Points on a hilly landscape, in no order, each with its height.
From any point a climber steps to the highest of the 2 points nearest to it. It stops when none of these is higher. Distance is the straight distance between rows; heights are no part of it.
Z_376: -19,23,17,18,-3,26,-42,-8,22,5,1,-12,0,32,25,22,5,32,4,3,-31,-21,-21,-20,-13,2  h=1.28
Z_177: 32,8,-10,-15,27,-48,-21,44,-17,-17,-22,-7,-30,14,-2,-8,-15,30,-37,16,24,31,-26,-20,-17,4  h=3.90
Z_740: -42,-19,13,1,-2,22,0,-35,-5,19,28,12,-2,10,-29,9,1,-13,25,-26,48,-4,8,-4,-8,-25  h=0.40
Z_268: -26,4,14,8,23,-5,-1,-26,13,-28,-22,0,13,8,-49,-19,27,-35,36,-1,26,-11,17,3,18,29  h=4.04
Z_396: 25,-18,-19,-17,-1,-15,22,18,-20,8,11,11,-14,-26,-8,-10,7,-16,-11,-9,26,-19,49,21,-9,-35  h=2.67
Z_667: -14,21,9,54,6,13,16,2,-42,-10,17,7,-23,-9,-9,-6,-9,9,-5,-28,18,16,18,-20,-53,-19  h=2.31
Z_87: 12,-12,5,-11,-8,-25,24,-6,21,24,1,-13,1,-15,10,35,-3,-25,4,6,0,-19,-3,24,28,21  h=2.58
Z_37: -19,13,16,40,2,17,1,-17,-29,14,41,7,-6,27,14,4,-25,24,-4,-29,17,29,18,-8,-27,-16  h=2.16
Z_244: -21,-2,18,-40,3,-17,-5,-16,35,-17,-19,-5,18,21,-35,13,19,-34,16,11,35,-22,-3,31,30,-1  h=1.20
Z_112: -36,-9,9,14,4,-22,-2,-13,19,12,12,-12,-3,-12,-17,31,13,-37,20,18,8,-47,-20,17,28,35  h=2.33
Z_127: 4,-2,13,-5,-13,10,2,-31,22,21,-1,-1,9,-4,29,21,1,12,11,-15,-19,8,9,7,20,22  h=1.89
Z_290: -26,-9,13,21,8,27,-6,-44,-29,6,33,11,8,22,-33,-7,-2,-10,36,-15,42,-5,1,-21,-21,-22  h=0.37
Z_629: -11,3,3,-7,-26,18,-39,39,13,-21,-7,3,-30,-13,-2,-39,31,3,-26,-7,-40,0,15,-10,-19,-10  h=2.22
Z_89: -24,29,28,34,-9,30,-16,4,-18,-12,8,10,-2,27,6,-14,-4,33,-22,-34,-8,28,25,-12,-33,-11  h=3.48
Z_466: -52,-19,21,-6,-7,7,12,-19,5,17,18,6,-15,-4,-11,33,0,-23,43,-21,29,-18,-6,9,3,-6  h=3.24
Z_927: -3,-24,-2,-48,2,-15,-3,-13,7,-3,-10,-8,-6,-7,-35,27,-22,-23,15,11,27,4,-52,18,38,-2  h=1.13
Z_861: -34,-10,6,-12,10,5,8,-32,2,15,11,14,5,8,-43,-2,22,-15,5,-27,49,-25,24,-11,-17,-20  h=0.44
Z_796: -9,6,14,12,-14,23,-42,30,11,-12,-24,-16,-15,32,-24,-32,7,5,-46,6,-25,20,-13,-18,-17,-8  h=4.43
Z_329: -16,-3,-4,7,7,-31,4,-8,11,26,14,-12,-3,-9,-6,38,9,-27,-2,20,12,-51,-11,16,20,22  h=2.19
Z_937: -16,12,1,5,-19,29,-48,-1,28,2,-4,-20,-6,11,20,24,9,25,-2,10,-39,-30,-34,-10,-6,6  h=1.41
Z_387: 35,-20,-26,-26,25,-48,28,32,-32,7,-1,16,36,-2,10,4,-33,0,23,22,17,-7,-22,2,32,2  h=5.60
Z_158: -9,-4,22,-10,-25,19,11,-24,-3,29,34,5,15,25,47,9,-13,23,19,-47,8,35,12,-6,-19,-22  h=2.87
Z_779: 35,15,-28,-27,16,-49,-17,28,-3,-17,-14,-1,-2,-2,9,2,3,27,-28,24,-5,25,-11,-10,1,13  h=3.98
Z_707: 13,-7,-30,-18,8,-58,-15,29,-10,5,10,-9,1,1,-11,31,16,-14,-16,51,23,-36,-1,18,5,1  h=6.75
Z_661: -13,42,26,40,-2,19,-15,11,-34,-32,25,13,7,44,12,-10,-4,11,18,-17,-34,33,-1,-43,-43,-22  h=4.53
Z_149: 24,-2,-29,-24,4,6,6,45,-3,-17,-22,25,39,8,26,-31,7,18,3,38,-22,-17,6,1,5,-20  h=4.54
Z_785: -9,-15,32,-23,-27,-2,53,-11,10,23,4,-10,12,3,40,32,-6,-13,56,-37,-4,2,4,2,-10,22  h=2.44
Z_733: -15,10,8,11,0,-3,8,-17,10,11,13,14,-2,-27,17,8,12,10,-3,-28,-22,14,34,2,4,24  h=2.71
Z_190: 16,-24,-20,-38,15,-31,-2,-9,-10,13,2,-6,-2,-6,-34,17,-19,-9,-19,22,28,-11,-35,6,18,-17  h=1.04
Z_890: -10,-10,-15,17,18,0,-12,-39,-13,-6,-16,-7,12,-1,-51,-28,18,-21,4,14,30,-15,-4,-2,-8,5  h=4.30
Z_24: 15,4,0,-4,-5,-20,9,-15,30,20,-8,-13,11,-1,22,35,5,-1,-5,12,-18,-17,-5,15,26,37  h=2.32
Z_55: 48,-3,-17,-28,12,-19,37,14,-5,12,-19,3,35,18,23,5,-28,9,-1,27,7,-17,-31,3,17,-6  h=4.74
Z_782: 6,-11,6,-8,-17,6,36,-8,0,16,25,15,-10,-31,6,6,-8,-6,6,-48,13,12,42,3,4,-14  h=3.29
Z_578: 5,6,15,6,-8,25,-31,-32,13,25,-7,-22,13,37,27,24,-12,35,-11,7,-12,6,-24,4,-5,3  h=3.46
Z_584: 26,19,-8,-15,26,-34,-21,17,-7,-11,-14,-8,-11,14,-8,3,-25,37,-50,11,13,23,-39,-21,-3,12  h=3.68
Z_648: 5,-19,-25,-31,13,-1,35,15,0,11,-31,5,55,19,38,-29,-18,18,4,25,-6,-27,-36,8,5,-1  h=4.07
Z_209: 13,-22,9,-25,-27,34,11,-28,16,8,-10,-4,23,2,22,-1,-20,3,23,-16,-12,49,-10,21,28,9  h=1.82
Z_6: 10,-7,-12,-29,-3,-12,-47,53,14,-17,-20,-14,-17,23,-14,-32,22,3,-34,29,-25,25,-20,-27,-14,-4  h=4.21
Z_718: 28,-7,-32,-24,19,-16,24,37,-19,-11,-18,30,49,6,25,-21,-12,17,3,28,-3,1,4,-1,9,-9  h=4.66
Z_930: 4,-21,-11,-5,-3,-7,5,-16,-6,7,5,-3,-14,-30,-20,0,-14,-14,-16,-5,12,28,14,26,15,-2  h=4.08
Z_175: -2,30,16,64,1,14,-8,5,-21,-17,-2,-1,-15,-2,0,-19,0,17,-12,-18,-11,19,21,-14,-35,13  h=4.09
Z_880: -11,-15,3,-35,6,-24,-6,-18,20,15,-6,-2,15,19,-37,9,20,-39,-1,15,36,-40,-5,19,20,-3  h=1.15
Z_394: 9,-29,-7,-18,-15,12,32,2,1,-5,8,0,-15,-39,-18,-14,-8,-27,12,-24,12,26,32,31,32,-20  h=3.66
Z_75: -18,25,5,41,23,-15,16,0,-8,0,17,8,-12,-10,-6,33,4,-4,5,6,-1,-42,3,-32,-22,6  h=0.62
Z_701: -17,-23,15,-11,-14,7,17,-19,11,27,17,-4,-14,-9,-15,31,0,-23,22,-12,29,-23,-2,21,11,-9  h=3.02
Z_836: 28,10,-16,-31,12,-30,-32,45,9,-24,-23,-2,-6,17,1,-13,14,22,-34,28,-12,22,-13,-21,-7,6  h=4.10
Z_953: 5,17,1,32,2,-16,-21,44,2,-15,-49,-11,-20,20,-6,-52,13,-3,-41,19,-6,47,-20,-13,-29,7  h=4.50
Z_167: -7,-14,-1,-7,-15,0,-50,48,1,-6,-24,-19,-15,24,-30,-46,12,-6,-47,12,-25,26,-27,-25,-17,-12  h=4.29
Z_238: 3,0,-16,36,11,8,-13,-15,-29,-4,-17,-14,-15,-6,-42,-28,2,-3,-28,11,40,-14,-9,9,-43,-28  h=4.51
Z_968: 26,-18,-17,-18,0,-14,18,-1,-10,2,-5,3,-3,-36,-7,-16,-15,-6,-22,-8,0,38,23,28,14,-1  h=3.91
Z_655: -9,-4,20,21,-10,22,2,-22,-17,31,40,-2,-5,32,18,15,-31,19,-7,-31,33,35,10,9,-6,-24  h=2.38
Z_92: -2,26,10,31,1,19,-26,9,4,-19,-24,-13,-7,26,-11,-20,-4,21,-43,12,-13,23,-4,-11,-18,4  h=4.67
Z_19: 14,-19,13,-10,-24,25,21,-20,13,18,4,0,7,-3,18,13,-20,-4,21,-23,5,38,10,22,23,2  h=1.69
Z_609: 1,2,-12,15,14,-28,1,-1,5,12,9,-6,-16,-10,-6,27,6,-7,-23,20,5,-35,8,10,10,13  h=2.04
Z_671: -4,-15,-25,-18,21,-33,-12,-18,-5,10,-2,-12,-3,-2,-32,21,-6,-12,-22,36,24,-22,-28,7,15,3  h=1.08
Z_22: 9,17,-11,-13,-6,-12,-14,-6,37,7,-13,-24,15,7,28,30,25,15,-10,23,-30,-27,-19,-2,14,32  h=1.58
Z_334: -33,9,13,25,7,2,7,-23,-8,11,29,19,3,-11,22,12,-4,13,19,-30,-17,34,24,-11,-5,22  h=2.48
Z_704: 7,3,-4,-18,-32,27,-32,29,17,-18,-3,2,-21,-15,8,-19,16,6,-20,3,-44,-10,-3,-4,-2,-19  h=2.30
Z_292: -18,-14,22,-11,-18,-1,43,-15,5,31,23,5,-3,-5,26,44,-13,-8,36,-39,13,9,9,-1,-11,-2  h=2.77
Z_328: -35,-9,14,-30,3,2,0,-14,21,-21,-5,6,-2,-4,-41,-11,28,-29,23,-24,35,-4,31,24,19,-6  h=3.70
Z_794: -17,-17,31,-20,-29,0,41,2,18,4,6,-8,-13,-17,16,38,-5,-31,58,-28,6,-9,-1,31,15,20  h=4.02
Z_689: -4,-20,-26,0,17,-33,-5,-10,-13,-1,-5,-6,-19,-40,-21,-12,-3,-14,-19,15,6,16,4,23,11,12  h=4.00
Z_98: -34,-19,11,-11,-17,8,31,-14,-2,27,37,11,-13,-10,7,35,-14,-12,29,-41,28,18,12,-2,-10,-24  h=2.97
Z_421: 49,-2,-23,-33,25,-37,26,31,-20,4,-10,16,35,13,22,1,-31,24,7,24,13,-9,-28,-10,22,1  h=5.17
Z_313: 16,0,-4,-22,-36,48,-10,6,3,1,-2,-1,6,-5,22,-12,0,20,-8,-10,-31,-17,-7,1,-4,-31  h=2.53
Z_182: 26,-15,-8,-29,-12,6,24,-12,15,2,-12,8,26,-20,16,-12,-6,-6,10,-4,-24,24,5,18,36,15  h=3.47
Z_228: -8,-14,-16,-23,14,-36,-14,-11,1,12,4,-10,9,8,-33,13,14,-25,-13,33,30,-48,-8,15,11,0  h=1.12
Z_392: 7,10,-30,29,33,-29,-14,-3,-26,-15,-11,-19,-16,-17,-24,-6,-18,12,-29,31,7,15,-43,-11,-5,29  h=1.35
Z_101: 15,-14,8,-16,-17,11,50,-3,22,6,-12,6,26,-19,28,-9,-7,-23,36,-19,-15,7,12,24,36,20  h=3.18
Z_842: -2,26,-18,6,8,-12,-21,-2,31,-5,-5,-10,6,0,17,13,30,17,-19,27,-39,-14,1,-4,17,42  h=1.68
Z_979: 16,20,11,-16,-4,-12,-9,40,35,1,-8,6,-7,16,25,12,36,4,-10,8,-26,-35,20,-22,-5,1  h=3.93
Z_223: -32,-11,4,2,10,-5,7,-25,-2,19,18,9,-5,-12,-31,11,15,-19,1,-13,29,-42,11,-6,-5,-9  h=0.48
Z_546: 17,-27,-14,-30,-9,-13,21,4,-11,18,14,7,-1,-16,-21,-5,8,-28,-2,-2,31,-34,30,22,8,-38  h=2.60
Z_862: -6,34,4,35,27,-24,4,30,21,-3,4,-7,-22,12,8,29,18,-1,-15,23,-9,-40,15,-26,-5,21  h=0.86
Z_411: -2,13,-13,-12,-12,7,-37,-11,31,-1,-11,-24,10,4,18,21,15,23,-14,24,-37,-15,-38,-2,8,18  h=1.49
Z_262: -14,31,20,38,11,15,-3,5,-6,-7,4,11,-11,11,5,0,-4,23,-19,-21,-13,11,23,-23,-31,-2  h=3.76
Z_985: -6,-25,-6,-47,-1,-8,-2,-10,9,-16,-9,0,3,-14,-40,-15,21,-35,10,-5,29,0,20,29,23,-21  h=3.58
Z_587: 19,14,-24,-5,13,-34,-6,18,11,-9,-8,-4,-6,-7,13,10,18,5,-27,30,-16,4,18,8,10,23  h=1.85
Z_77: -12,-1,0,29,3,-4,4,-17,-6,7,6,1,-15,-31,-2,-4,0,7,-18,-20,-6,18,38,10,1,18  h=2.91
Z_565: -35,-9,-6,27,5,-2,9,-17,-20,1,15,7,-22,-48,-23,-17,12,-16,6,-26,13,3,27,4,-13,7  h=2.74
Z_728: 11,18,11,-9,-7,19,-24,8,29,3,-12,-3,-8,19,13,4,9,23,-29,1,-17,-11,7,-10,-10,-10  h=4.22
Z_660: -20,24,14,52,-1,16,12,-3,-43,-7,30,12,-7,10,8,-3,-18,18,-7,-35,13,41,21,-18,-47,-16  h=2.21
Z_73: 4,-23,10,-22,-22,7,42,6,18,-9,-11,-12,-4,-23,2,14,-13,-40,44,-2,11,-14,-10,44,34,0  h=5.42
Z_640: -22,-13,-11,6,24,-17,-14,-28,-1,-17,-23,-6,15,-7,-48,-27,31,-33,14,19,22,-13,1,6,10,22  h=4.20
Z_186: 6,-5,16,38,-6,22,-24,-43,-57,-12,42,-3,-10,5,-21,-15,-8,-24,51,-8,15,14,-2,-9,-6,-8  h=0.32
Z_825: -12,-6,-7,26,9,10,-4,-22,-19,11,10,-3,-19,-17,-26,0,-10,-4,-20,-7,23,-4,13,8,-15,-7  h=4.45
Z_339: -11,31,-12,26,12,7,-33,4,31,-15,-7,-14,-1,10,8,8,26,16,-14,28,-39,-18,-11,-25,8,38  h=1.59
Z_627: -37,-4,24,6,-6,8,-3,-29,2,17,33,15,7,9,44,6,1,9,36,-35,-14,40,10,-2,5,18  h=2.29
Z_346: 32,9,-5,-19,8,-15,-8,-7,1,4,-13,-3,6,10,0,12,-29,31,-45,8,1,25,-34,-4,7,2  h=3.41
Z_778: 10,5,6,-6,-18,19,-14,-24,15,11,0,4,14,-4,20,7,4,23,-16,-13,-24,12,12,9,8,6  h=1.73
Z_340: 8,31,-18,32,23,-5,-22,10,15,-25,-16,-19,-3,11,-2,-1,9,17,-28,39,-23,5,-17,-21,5,33  h=1.50
Z_360: -19,37,19,31,13,14,-17,2,19,-2,2,3,-1,21,14,16,9,24,1,-2,-26,-16,3,-37,-18,11  h=1.14
Z_906: 6,-2,-27,4,15,-47,-4,11,-3,1,1,-9,-18,-20,-1,14,13,-5,-23,32,4,-13,17,19,8,19  h=1.94
Z_398: 24,-22,-26,-36,-4,-57,-8,26,-24,4,8,1,29,0,-18,24,6,-27,5,44,26,-37,-7,20,11,-9  h=6.41
Z_385: -12,10,5,39,-1,6,7,-6,-16,0,7,7,-18,-21,3,-17,-2,16,-31,-34,5,31,38,7,-30,3  h=3.09
Z_318: -53,-17,19,13,2,24,-9,-26,2,-10,21,3,-26,-3,1,21,-10,-16,60,-5,21,5,-10,24,23,4  h=3.49
Z_651: 27,-31,-17,-21,-2,-4,36,9,-6,-9,-2,8,6,-38,-9,-27,-21,-19,2,-10,2,39,22,28,34,-9  h=3.79
Z_686: -8,41,27,49,-1,19,-17,9,-20,-29,6,7,-2,23,2,-10,4,12,15,-15,-32,19,6,-45,-41,4  h=4.86
Z_353: 1,-11,26,-12,-21,4,26,-22,18,27,0,-9,10,0,36,29,-2,0,36,-24,-14,3,7,11,7,27  h=2.13
Z_216: 6,30,23,56,0,12,-4,-16,-58,-12,45,4,3,31,20,-13,-20,15,18,-21,-8,33,6,-16,-25,-8  h=3.89
Z_731: 36,3,-7,-9,1,-12,31,27,-5,5,6,17,-12,-12,13,-1,5,1,-17,-9,7,-12,53,8,-9,-23  h=2.78
Z_247: -18,-15,12,-36,-22,7,14,1,24,-18,-4,-5,-5,-18,-15,16,8,-39,39,-11,21,-20,-1,46,31,-9  h=4.94
Z_540: -17,3,21,51,18,8,-4,-31,-17,17,35,4,-3,9,15,21,-20,-1,37,-2,-3,7,-2,-11,4,17  h=4.01
Z_368: 35,18,-25,-39,9,-30,-11,12,12,-10,-11,0,13,7,18,5,2,25,-23,22,-18,10,-26,-11,18,15  h=3.84
Z_905: -11,-18,14,-8,-11,1,20,-11,15,12,7,-2,-14,-25,0,24,-8,-22,19,-15,2,12,16,25,31,14  h=1.45
Z_173: -6,34,12,23,19,-5,-8,19,34,0,-4,-1,-11,15,14,22,15,17,-18,7,-19,-29,13,-26,-8,19  h=1.00
Z_663: 19,-27,2,-17,-1,1,64,4,12,15,-26,-10,35,5,22,-6,-27,-21,24,7,4,-12,-16,28,24,15  h=4.48
Z_121: -19,10,19,36,-4,23,-40,33,14,-13,-9,-10,-16,25,-22,-28,17,-4,-10,-5,-39,-2,-3,-47,-22,1  h=3.88
Z_283: 11,15,-22,-18,-1,-21,-28,20,23,-17,-11,-2,2,-6,18,-4,37,14,-19,25,-39,-2,13,-3,9,28  h=1.77
Z_437: -21,13,8,29,-7,35,-56,21,24,-14,-9,-16,-12,23,-12,-11,12,9,-18,11,-39,-9,-19,-33,-10,4  h=3.65
Z_251: 34,-3,-14,-30,-11,12,-10,53,9,-20,-17,16,8,11,16,-31,21,3,-3,28,-29,-15,14,-14,-2,-23  h=4.42
Z_797: -38,-16,19,27,6,12,1,-28,-10,18,31,4,-15,-2,3,22,-19,-12,37,-11,16,9,-1,5,10,6  h=3.56
Z_895: 12,14,-8,29,19,-26,-11,43,-11,-15,-42,-13,-30,12,-4,-33,-1,6,-47,24,12,37,-18,2,-33,-2  h=4.31
Z_588: 22,-29,-8,-55,11,-26,14,-5,-8,8,-1,-2,-1,-8,-28,13,-33,-16,13,7,35,-7,-53,7,33,-15  h=1.05
Z_830: -43,-5,2,32,12,0,11,-19,-22,5,32,16,-14,-34,-12,4,-6,-14,23,-28,6,12,21,-10,-14,4  h=2.63
Z_307: 8,6,19,-27,-12,2,-15,49,36,5,-2,9,-15,16,8,-1,34,-3,-2,-3,-33,-34,10,-38,-14,-20  h=3.59
Z_737: 2,24,7,60,-8,6,10,-7,-58,-19,17,5,-19,-21,-10,-7,-2,-6,17,-21,7,16,6,-23,-57,-17  h=2.42
Z_590: -3,15,7,4,-8,3,7,2,0,-5,1,15,-14,-19,12,-23,11,20,-30,-40,-9,24,48,6,-28,2  h=3.31
Z_982: -7,22,6,40,6,28,-39,-27,-5,-1,5,-8,17,26,14,2,-10,28,-6,12,-27,16,-11,-5,4,20  h=5.45
Z_455: -7,31,13,41,-2,31,-39,-2,-8,-21,-6,-12,6,30,-1,-12,-3,26,-19,11,-27,14,-9,-16,-12,10  h=4.93
Z_936: 26,8,-5,-23,-10,-5,-12,49,23,-15,-9,10,-1,9,20,-10,35,5,-7,26,-28,-22,29,-12,-1,-5  h=4.25
Z_31: 33,-8,-15,-8,-1,11,51,14,-3,11,2,23,23,-10,20,-26,-11,-1,2,-11,3,-3,43,17,15,-17  h=3.32
Z_533: -2,22,16,52,0,17,-28,31,4,-20,-32,-18,-13,22,-17,-48,18,-3,-16,-1,-31,16,-5,-32,-27,16  h=4.13
Z_468: 33,-3,-16,-34,-13,27,11,18,11,-1,-27,-3,26,19,26,-18,-6,15,-5,25,-19,-34,-34,-5,-5,-30  h=4.19
Z_773: 26,12,-3,-8,14,-10,-14,28,21,-4,-22,-8,-15,29,-2,11,-1,14,-46,29,-2,5,0,-16,-6,-9  h=4.92
Z_675: -14,-21,-22,-4,21,-20,-16,-30,-22,-8,-6,-9,-10,-18,-51,-9,-20,-5,-17,10,25,23,-37,7,9,9  h=1.26
Z_348: -29,-9,-2,40,0,8,1,-28,-33,-14,10,6,-9,-39,-30,-33,16,-23,34,-27,15,8,13,-6,-26,7  h=2.65
Z_892: 22,-3,-2,-10,-8,11,58,11,9,17,1,21,29,-12,36,-18,3,0,18,-26,-7,-20,35,3,5,-11  h=3.11
Z_592: 32,-20,-26,-36,7,-52,15,25,-19,5,6,3,20,-12,-6,18,-18,-21,13,30,16,-17,-21,17,30,-1  h=6.05
Z_155: 14,1,19,-19,-7,-3,-17,56,26,3,-10,8,-22,21,1,-21,31,-9,-15,0,-24,-11,35,-38,-21,-23  h=3.38
Z_680: 19,-11,-24,-36,-20,14,6,-10,9,-6,-11,11,36,-28,22,-28,1,5,8,2,-40,8,-15,10,27,9  h=3.63
Z_653: -38,7,13,29,12,-13,18,-21,-10,23,27,8,-2,-4,4,50,-6,-14,28,-3,7,-33,-14,-19,-16,5  h=2.79
Z_559: -39,-19,4,-1,4,13,-13,-26,13,-13,-3,-4,-17,-14,-35,17,-4,-27,25,11,17,2,-16,28,35,9  h=1.29
Z_812: -28,-18,6,10,1,3,-4,-23,10,9,9,-2,-16,-25,-13,23,-7,-16,16,2,7,11,4,24,33,21  h=1.36
Z_114: -14,-8,14,26,-3,32,-17,-44,-40,-14,27,7,2,14,-35,-23,-2,-21,50,-10,36,15,-1,-14,-8,-11  h=0.34
Z_261: -24,5,1,19,19,-5,2,-30,-14,11,15,9,6,-1,-34,9,20,-15,10,-1,27,-53,2,-24,-20,-4  h=0.52
Z_597: -12,8,13,3,-25,17,13,-15,-11,21,38,16,6,8,28,6,-9,27,-7,-53,8,43,32,-9,-18,-25  h=3.08
Z_53: 12,0,-14,30,11,3,-17,-39,-28,-4,-25,-14,8,2,-49,-38,12,-12,-9,18,33,-14,-12,-4,-32,-10  h=4.41
Z_498: 17,5,-23,-3,25,-43,-10,30,-1,2,-1,-14,-18,13,-8,35,3,-2,-32,53,16,-28,-8,1,-2,-6  h=6.20
Z_575: 46,3,-5,-17,4,13,29,30,8,4,-13,18,20,19,25,-16,-4,8,-14,10,-2,-18,28,-1,0,-30  h=3.17
Z_413: -1,-6,-29,5,30,-45,-16,-7,-34,-10,-7,-10,-19,-28,-30,-15,-22,8,-24,6,22,25,-45,0,-1,20  h=1.30
Z_205: 38,10,7,-16,-1,-2,24,50,11,-1,-6,21,-9,13,18,-8,16,3,-9,-1,0,-20,49,-10,-14,-29  h=2.96
Z_616: -23,-20,-14,-30,29,-29,-22,-25,-8,-20,-13,-6,-3,-9,-57,-12,-4,-13,0,14,29,14,-46,-5,22,13  h=1.23
Z_473: 13,5,-21,9,25,-47,-20,41,-28,-10,-29,-9,-34,-3,-6,-24,-9,17,-38,23,29,29,-31,2,-32,-6  h=4.12
Z_12: 34,1,-1,-30,-19,28,-11,30,27,-1,-22,-7,4,29,11,-6,1,10,-14,18,-22,-30,-27,-14,-5,-37  h=4.39
Z_395: 40,4,-16,-24,-6,-5,2,26,1,-20,-16,12,4,-8,18,-35,13,15,-22,10,-17,19,36,8,-3,-9  h=3.64
Z_697: -10,0,22,26,6,17,-21,-41,-1,30,14,-12,8,41,36,17,-20,24,11,-2,-5,14,-12,5,1,10  h=4.03
Z_184: 29,3,2,-29,-8,12,-28,32,28,-4,-19,-7,-7,30,-8,-7,5,9,-36,24,-17,-3,-15,-21,-3,-25  h=4.62
Z_347: -63,0,23,1,5,23,-11,-24,8,-25,11,10,-8,-2,-21,11,12,-21,63,-15,22,-7,1,16,18,5  h=3.67
Z_135: -46,-3,14,-2,10,14,-9,-27,16,-28,-7,6,1,-7,-42,-7,24,-25,37,-8,24,-5,15,14,17,11  h=3.85
Z_137: 23,10,-5,-7,-13,3,3,15,4,-13,-9,13,-9,-14,16,-29,17,17,-33,-18,-15,21,49,10,-16,-8  h=3.50
Z_369: 22,-22,-11,-24,14,-15,55,8,1,17,-27,-5,50,19,30,-11,-29,0,12,21,6,-18,-31,15,14,12  h=4.32
Z_638: -17,-24,-6,2,-1,7,-3,-25,-9,10,8,-2,-17,-23,-34,-2,-4,-13,-10,-10,24,3,16,21,8,-7  h=4.24
Z_997: -19,16,17,16,-16,22,-6,-11,-9,5,24,16,6,10,20,-4,-4,32,-19,-46,-3,35,35,-4,-23,-9  h=3.25
Z_750: 22,28,-26,48,26,-13,-8,1,-9,-27,-14,-25,-7,-9,-12,-2,-4,7,-23,40,-10,10,-26,-14,-3,39  h=1.43
Z_781: 10,-30,-17,-35,-8,-30,4,13,-17,5,6,12,9,-19,-23,-14,23,-37,15,8,28,-31,38,29,5,-23  h=2.54
Z_419: -36,6,10,32,10,-16,9,-21,-1,18,23,-3,3,-11,-8,41,6,-25,30,7,2,-49,-20,-9,8,31  h=2.56
Z_365: 21,-6,-18,-23,-30,27,-24,44,-1,-22,-4,-2,-13,-22,6,-24,-3,4,-23,17,-47,-1,-24,-3,4,-29  h=2.37
Z_705: 3,7,-5,50,8,16,-7,-15,-32,-3,3,-8,-18,-11,-31,-11,-7,-2,-14,8,24,-18,5,-7,-33,-16  h=4.76
Z_724: 43,6,2,-14,-8,6,25,0,13,17,-6,5,11,5,25,10,-6,13,-20,-3,0,-12,19,9,5,-16  h=3.44
Z_142: -8,16,20,46,11,21,-19,-30,-12,10,22,2,9,25,24,11,-15,24,9,1,-13,13,0,-7,-3,18  h=4.75
Z_916: 0,-18,8,-18,-35,31,-24,-40,1,16,5,-4,28,5,25,-3,-13,17,7,-17,-20,45,-14,21,17,8  h=1.95
Z_974: 18,13,-7,13,27,-17,-4,24,13,2,-11,-17,-25,23,-11,24,-4,8,-43,39,12,-16,-3,-8,-2,-4  h=5.50
Z_200: -3,39,16,50,29,-8,13,20,7,-10,2,0,-18,9,-5,31,4,2,3,11,-14,-31,6,-47,-22,7  h=0.72
Z_299: 5,-16,25,-15,-25,12,56,1,20,1,-11,-9,8,-11,29,14,-9,-24,56,-24,-4,-3,7,30,22,26  h=3.52
Z_664: 17,-25,0,-26,-10,1,46,1,10,8,-15,-10,9,-12,4,12,-25,-30,27,5,5,3,-17,34,36,8  h=4.95
Z_294: -8,-13,26,-2,-20,16,15,-26,-4,39,39,-6,-5,28,38,25,-27,12,22,-39,28,35,8,3,-12,-21  h=2.64
Z_246: -26,-1,14,7,-20,26,-31,-38,-6,14,28,9,13,5,34,-10,2,22,11,-33,-24,35,10,10,7,12  h=2.12
Z_770: 23,13,6,-2,3,0,7,8,17,9,-7,2,-9,6,13,18,-1,16,-33,3,-2,-12,24,1,0,-5  h=3.77
Z_129: 9,-23,8,-21,-18,-2,28,-10,11,27,4,-13,-1,-9,-3,32,-11,-30,15,-4,20,-29,-8,26,20,-5  h=2.82
Z_196: 20,-2,1,-19,-31,48,16,-5,7,11,-3,7,26,-3,33,-17,3,21,6,-28,-21,-17,5,-1,-5,-27  h=2.68
Z_477: 30,-3,-27,-24,31,-27,10,50,-32,-8,-17,33,43,14,19,-15,-26,39,15,18,14,1,-7,-15,13,-1  h=4.83
Z_106: -35,-9,12,-29,3,10,-13,-25,26,-21,-19,-5,3,9,-38,16,12,-22,25,10,34,-9,-14,31,29,-2  h=1.25
Z_380: 5,24,-21,-14,13,-9,-37,4,15,-19,-13,-13,4,9,1,-3,6,36,-40,25,-27,20,-41,-19,6,26  h=3.60
Z_662: -4,38,28,41,2,18,-13,-8,-40,-18,39,10,7,53,28,-15,-10,23,16,-17,-19,23,-2,-26,-27,-17  h=4.23
Z_250: 5,-22,-29,-32,-2,16,25,-5,0,0,-19,12,50,-13,27,-41,-13,9,14,6,-31,-4,-34,12,20,1  h=3.80
Z_116: -20,-23,-30,0,22,-29,-15,-17,-12,-10,-14,-11,-7,-30,-41,-29,18,-28,-2,18,15,4,-6,17,6,14  h=4.11
Z_817: 4,37,30,65,-9,16,-8,22,-24,-27,-13,1,-15,12,-3,-30,7,5,5,-22,-15,24,9,-36,-46,3  h=4.47
Z_286: -36,-11,24,-26,-28,13,21,-4,18,-11,6,-6,-17,-17,-1,36,4,-31,57,-27,24,-18,-6,36,15,-5  h=4.52
Z_4: -15,19,11,9,-7,31,-38,14,22,-12,-5,-1,-12,14,1,-7,18,20,-24,-4,-33,-6,7,-20,-13,-2  h=3.87
Z_765: -19,22,-4,36,19,-8,11,-6,-24,-6,14,5,-12,-15,-27,13,14,-15,7,9,11,-52,3,-34,-35,-8  h=0.56
Z_199: 14,6,4,2,-2,9,-13,-26,9,16,-7,-10,11,19,7,22,-25,26,-33,7,-6,22,-17,7,8,3  h=3.12
Z_899: -2,12,3,55,-3,5,2,-22,-48,-14,16,2,-12,-40,-17,-17,10,-12,28,-19,2,2,9,-15,-36,6  h=2.55
Z_941: -13,-22,-7,-42,15,-28,-16,-14,-5,-15,-5,-1,-15,-18,-44,8,-22,-11,7,4,28,15,-49,8,35,4  h=1.19
Z_760: 35,3,-19,-39,-9,7,1,7,7,-6,-19,2,28,2,21,-9,-1,22,-12,22,-25,-18,-39,-6,9,-11  h=4.06
Z_774: 17,3,5,-22,-21,23,39,-1,10,18,-1,16,26,-6,39,-5,8,12,14,-35,-17,-20,20,-6,-8,-11  h=2.89
Z_747: -55,-13,20,6,3,-8,21,-22,-5,23,33,4,-6,1,5,46,-8,-25,54,-12,17,-15,-17,-4,-12,-2  h=3.03
Z_41: -11,-27,-27,-27,0,28,33,8,-3,10,-27,2,44,-1,35,-39,-12,17,3,13,-22,-27,-34,13,-2,-12  h=3.92
Z_606: 21,-22,-6,-10,-11,15,54,7,-1,10,15,14,5,-29,4,-17,-16,-19,15,-32,13,7,39,19,23,-21  h=3.51
Z_93: 40,-6,-26,-26,1,-25,12,12,-13,-13,-11,11,10,-26,9,-29,-4,7,-19,1,-12,36,23,19,3,3  h=3.78
Z_702: -20,-7,5,1,-11,4,29,-10,-9,23,37,15,-11,-24,2,19,-10,-2,1,-48,18,21,31,-5,-18,-23  h=3.10
Z_534: 21,-4,-16,-22,-35,45,-12,24,1,-12,-5,-1,1,-18,17,-16,-13,15,-13,7,-42,-12,-32,4,2,-34  h=2.43
Z_947: -2,-26,14,-14,-25,25,29,-10,16,5,2,-1,-14,-18,9,21,-22,-22,40,-25,11,26,12,33,32,1  h=1.56
Z_807: 8,20,7,52,10,1,-15,34,3,-15,-40,-13,-23,16,-7,-44,14,1,-30,10,-10,27,1,-17,-33,11  h=4.33
Z_557: 22,19,-28,-45,-1,-15,-36,21,14,-19,-10,-6,5,4,10,0,15,29,-21,24,-31,0,-49,-24,12,11  h=3.71

Call two points neighbours if one is among the 2 nearest of the other. Go from one point of each pair to the other, from neighbour to neighbour, staying as high as possible. Name the lowest point that can't be avoided.
Z_953 / Z_842 => Z_340
Z_705 / Z_707 => Z_318
Z_707 / Z_73 => Z_369
Z_953 / Z_728 => Z_437
Z_982 / Z_707 => Z_368
Z_73 / Z_953 => Z_199
